The views of a scene show one set of named points, each view turned or mirrored, and shifted as a whole, with a little noise and some points left out.
(in the rows, 128 means zero)

Scene 1
View 1
Z623: [127  78 125 166 114 139  77 113 118 136 114 119 138 120 107 134 111 106
 117 134 112 118  70  78 155 143  99 103 103 148 126 134  75]
Z518: [140  78 133 134 126 109  96 144  78 130 128 119 118 117 119 132 110  81
 126 117 105 119  89  94 164 134 117  94 130 141 137 145 112]
Z980: [123 135 144 112 173 104 122 130 117 151  98 117 106 103 153  86 150  99
 111  91 121 155  80 114 113 171 137 147 127 127 117 125 137]
Z137: [113 148 148 168 147  92  82 100 130 117 115 134 128 116 169  85 131 105
 128 101 142 132  91  85 110 154 125 147  88 130  79 110 131]
Z295: [118 132 128 142 116 123 119 107 135 155 107 149 146 111 138  66 139  97
  95  98 112 124  89  95 136 145 146 135 108 137 121 111 125]
Z502: [143 105 154 151 156 101 114 134 144 153  97 121 138 144 148  95 156  95
 106  87  98 169  68  99 157 197 137 101  80 133 130 110  90]
Z368: [108 160 130 130 157 135 105 113 119 131 115 131 119  93 155 106 125 112
 117 107 120 132  96 105 106 149 137 176 134 152  92 122 118]
Z795: [139 124 143 146 156 107 115 127 141 133 109 117 127 129 155 107 146  93
 115  85 103 162  75 104 143 188 137 129  87 143 129 105  86]
Z216: [123 137 142 128 170  96 107 113 122 124 102  98  96 107 159  94 142 102
 127  91 137 150  72 108  99 173 115 151 109 127 120 121 128]
Z938: [122 122 148 114 192  85  88 134  86 118 108  89  76  97 154 118 129  99
 145 104 141 148  74 110  91 163 102 147 129 120 105 142 140]
Z417: [126 137 122 122 144 148 130 125 142 147 105 124 132 110 139 113 139 102
 104  98  89 147  81 114 144 173 148 151 118 163 138 111  77]
Z474: [114 149 111 195  75 130  94  68 158 109 130 153 157 109 145  78 112  99
 106 107 130  92  92  73 131 124 128 152  75 146 110  94  97]
Z361: [138 109 141 144 141  98 104 131 110 130 117 116 118 123 144 103 131  87
 123  97 114 138  85  97 146 158 128 114 103 132 129 122 115]
Z855: [140 121 147 175 165  89  70 117 125  80 128  85  99 127 167 153 115  92
 159  99 135 154  73  93 124 183 100 138  75 141 113 116  76]
Z591: [135 137 130 139 138  90 117 106 133 112 116 104 104 108 157  84 137  85
 123  79 131 135  77 105 119 164 123 146  92 121 146 107 123]
Z809: [114 112 137 154 173 135  73 108 133 131  95 100 116 113 131 139 127 124
 126 125 131 153  52  91 108 182  93 142 101 147  98 130  76]
Z436: [129  95 137 143 151 121  77 139  82 117 127 107 109 110 130 155 105  96
 141 129 114 126  87  94 142 141 107 123 130 150 106 148  99]
Z786: [133  87 126 150  94 122 110 122 104 153 118 144 149 119 114  88 122  86
 100 114 101 107  92  86 172 124 133  96 115 135 142 127 116]
Z228: [142  94 135 200 105  95  76  95 140 106 123 114 139 138 138 112 117  90
 126 102 125 127  69  73 154 157 103 102  52 129 130 108  80]
Z843: [138 145 130 147 134 112 109 121 119  93 137 111 110 112 161 131 118  83
 135  91 109 132  95 104 138 158 137 153 101 153 131 109  92]
Z98: [146 122 153 162 122  51 117 105 140 132 109 129 130 136 162  30 157  76
 108  64 132 142  81  93 138 163 137 107  60  97 142  98 153]
View 2
Z623: [140 139  96 174 120 121  93 113 152 151 159  82 147 114 132 172 167 170
 194  83 115 163 146 132 145 141  85 171 127 117 150 163 102]
Z938: [126 122 114 137 124 164  93  95 122 137  90 149 176 107 137  81 135 139
 147 119 131 141 156 111  93  87 131 161 132 104 130 137 157]
Z98: [112 127  91 118  77  74  56 101 108 143 101  94 138  82 125 110 114 132
  82 112 135 111  86 153 147  99  97 136 130 156 124 141  81]
Z474: [182 124 112 172  82  85  83 103 154 176 115  79 122  93 114 197 126 147
 151 117 101 112 139 212 183 118  99 118 136 119 106 159  63]
Z137: [176 126 112 156 113 109  93  82 132 162  82 122 142  98 126 127 114 136
 119 113 134 125 145 151 124 117 113 138 131 121 109 134 107]
Z591: [125 119 106 135  81 107  82 115 128 131 114 117 149  91 131 126 125 139
 138 127 125 110 121 152 121  79 119 146 136 117 115 136 116]
Z980: [120 123  98 111 108 120  93  78 116 115 118 120 152 113 122 116 111 141
 123 130 124 128 137 135 102  99 139 152 131 101 144 119 149]
Z843: [158 106 107 161  71 108  94 117 136 148 126 114 160  92 134 154 124 149
 180 127 125 127 129 130 121  87 125 172 118 104 101 114 131]
Z417: [140 123  93 125  89  93 107  93 137 106 169  89 135 118 121 181 116 155
 169 131 117 130 130 146 109 108 138 171 125  87 141 113 144]
Z436: [146 120 103 171 113 154  92 102 135 160 132 112 174 110 137 137 152 164
 194 102 118 173 160 100 125 119 111 186 113 106 142 137 136]
Z502: [122 143  81 125 106  65  91 103 128 111 156  87 126 104 130 139 126 145
 124  94 152 134  95 116 101 125 102 178 128 130 146 122 113]
Z216: [129 127 110 128 111 128  94 102 131 122 106 135 154 105 129 109 127 137
 135 122 136 116 139 138  97  90 129 147 143 108 124 136 141]
Z795: [138 130  93 136  96  79  96 108 135 116 144 100 137 104 130 146 122 143
 142 108 147 126 109 124 102 111 115 173 127 117 129 116 126]
Z295: [137 123  91 124  93  98  82  72 123 141 135  85 134 113 113 167 111 149
 129 122 103 132 137 171 148 120 120 140 123 112 147 134 109]
Z855: [168 131 113 185 109 113 101 144 154 147 109 135 161  85 147 115 151 142
 179  94 164 129 122 101  89  99 100 182 135 120  91 130 122]
Z368: [170 117 112 141 110 130 109  68 134 141 113 121 151 115 119 154 108 144
 152 135 110 132 170 154 115 109 146 148 126  85 125 120 146]
Z361: [127 121  93 140  92 108  78 102 121 144 129 102 155  98 133 131 133 152
 149 108 123 146 123 121 128 111 110 168 118 124 138 131 116]
Z786: [117 119  82 142  87 111  68  87 116 158 156  64 151 113 118 167 141 168
 158 107  94 167 129 143 175 134  99 162 107 127 164 146  96]
View 3
Z295: [128 126 139 134 121 132 153  88 107 145 122 114 106 158 139 150 151 183
 118 137 120 146 123 103 126 145 138 124 136 154 104 138 151]
Z216: [106 165 147 127 142 130 179 105 130 132 163 105 109 132 128 152 168 140
 124 133 139 120 159 166 135 109 144 124 132  93 117 137 144]
Z368: [119 132 154 135 146 122 177 105 144 150 168  77 115 136 122 144 140 140
 123 134 120 129 134 100 135 137 148 119 117 116 117 145 138]
Z518: [ 65 170 137 184 125 111 132 109 126 136  95 115 129 133 105 150 190 154
 139 120 105 123 146 115 118 150 121 159 112 101  51 111 162]
Z938: [ 73 187 140 132 145 123 183 119 148 142 179  94 121 110 109 165 168 129
 118 135 125 110 163 164 134 109 145 125 125  72 100 127 127]
Z855: [112 169 128 131 138 111 169 109 162  91 148  57  94 145 125 110 212 124
 170 101 127 124 159 169 143 117 122 147 111  51  77 137 161]
Z591: [121 154 149 133 138 125 155  96 112 129 143 111  99 158 137 140 182 145
 125 106 153 114 150 163 144 109 148 125 129 111 112 130 161]
Z502: [142 161 143 151 122 139 167  77 124 114  87 111 102 151 155 144 185 179
 168 135 117 154 184 166 100 123 118 148 144 110 108 146 172]
Z417: [143 130 181 175 151 129 167  92 133 143 104 102 119 149 134 140 145 144
 155 124 128 136 166 105 117 142 139 147 123 121 127 152 173]
Z843: [123 144 151 162 139 111 150  98 149 130 137  73 104 163 128 125 179 127
 142  84 135 115 145 124 138 124 147 133 112  99  93 125 169]
Z795: [140 151 151 153 132 130 168  84 137 120 111  95 101 152 147 135 178 157
 156 121 129 140 174 154 113 121 130 140 134 105 110 144 173]
Z623: [ 88 142 138 149 137 113 144 122 110 100  88 112 118 138 110 119 194 157
 174 140 106 145 132 100 141 169 104 171 103 100  63 143 168]
Z809: [107 150 148 122 154 124 193 125 137 100 142  84 114 120 116 121 176 137
 173 158 113 140 158 136 143 146 114 154 116  68 104 166 146]
Z786: [ 89 145 135 166 119 123 126  98  95 140  76 137 119 158 122 147 181 184
 137 127 110 140 127  99 125 156 121 152 122 145  65 119 168]
Z361: [104 162 136 152 124 125 151  95 126 131 115 106 110 145 129 146 184 160
 138 118 122 131 153 144 120 127 131 138 128 107  85 127 161]
Z436: [ 69 165 135 164 139 110 157 121 151 129 128  84 129 122  97 138 184 139
 150 127  98 124 142 107 128 153 122 153 105  77  60 124 147]
Z228: [117 140 118 125 121 115 139 104 107  81  97 100  88 171 135 100 223 161
 174 114 131 141 127 151 149 140 109 155 116  98  61 137 177]
Z980: [113 163 155 142 137 137 181  94 130 149 147 111 116 127 130 168 148 156
 117 141 128 128 169 149 113 112 147 121 140 113 126 137 142]
View 4
Z591: [ 86 134 135 133  99 167  81 165 159 125 155 137 146 129 144 135 138 110
 128 135  71 133 122 137 110 121 129 110 137 106  86 128 147]
Z502: [ 85 108 151 124 101 165  95 199 140 120 156 129 151 132 164 140 158 132
 143 106  18 145  63 137 134 141 146 131  86 126  64 134 166]
Z98: [ 65 130 139 109 133 167  90 186 155 106 170 120 127 105 151 155 152 120
 172 107  49 144 100 168  93  92 126 135 135 100 107  94 168]
Z809: [124 107 161 134  89 163 111 141 163 132  98 158 174 161 157 149 162 116
  81 117  66 123  92 105 139 171 118 123 100 136  44 144 128]
Z474: [ 85 157 134 131 100 205 117 152 164 117 136 152 173 152 163 171 142 119
 100  58 157 131  73 143 126  86 148 109 125  59 100 108 150]
Z938: [117 133 141 158 107 150  90 125 149 147 111 125 139 143 136 135 146 117
  90 179  35 118 146 130  99 154  95 135 147 133  57 149 133]
Z228: [ 84 113 140 101 115 177 125 149 151 113 130 130 169 130 158 175 164 125
 117  94  97 145  60 161 138 118 132  70  74 123  49  93 137]
Z361: [ 89 138 132 145 103 172 101 159 132 137 137 115 146 135 151 146 152 132
 117 134  52 135  89 158 121 128 134 113 109 118  62 136 157]
Z518: [ 79 168 123 164 104 180 126 149 115 152 116  90 147 143 141 157 157 149
  99 147  62 133  79 179 127 136 141  84  85 127  40 149 152]
Z980: [ 99 145 147 159  98 164  86 176 151 139 134 137 134 144 147 129 147 124
 120 143  27 123 116 126 108 153 128 157 143 113  88 158 159]
Z843: [ 98 126 119 151  69 174  83 141 134 146 153 130 169 142 156 131 125 116
  96 133  82 135 105 134 130 108 145  97 119  97  56 139 155]
Z417: [ 87 150 141 162  63 183  87 196 143 144 151 146 161 161 157 121 138 126
 107 108  59 130  80 115 141 152 169 119 106 103  76 178 163]
Z623: [ 90 150 144 140 105 187 140 150 140 135  99 127 170 158 155 169 167 141
  88 104  93 132  54 152 147 147 141  78  71 126  41 140 138]
Z137: [116 122 139 137 108 174 104 136 153 126 129 139 153 143 159 162 146 118
 102 105  78 128 105 136 107 104 109 161 144  85  85 112 155]
Z295: [ 77 167 141 153 103 192 107 188 148 128 138 134 144 152 155 149 152 134
 123  93  79 129  78 144 117 127 151 141 126  86 107 146 166]
Z855: [124  75 134 118  82 152  91 114 145 135 134 138 176 135 160 143 137 109
  89 139  67 140 106 127 135 120 111  94 102 125  22 110 133]

Which points are out of place in each view (at most two, in the order of its rows)? Write - if all are in place.
view 1 -> -
view 2 -> Z474
view 3 -> Z295
view 4 -> Z228
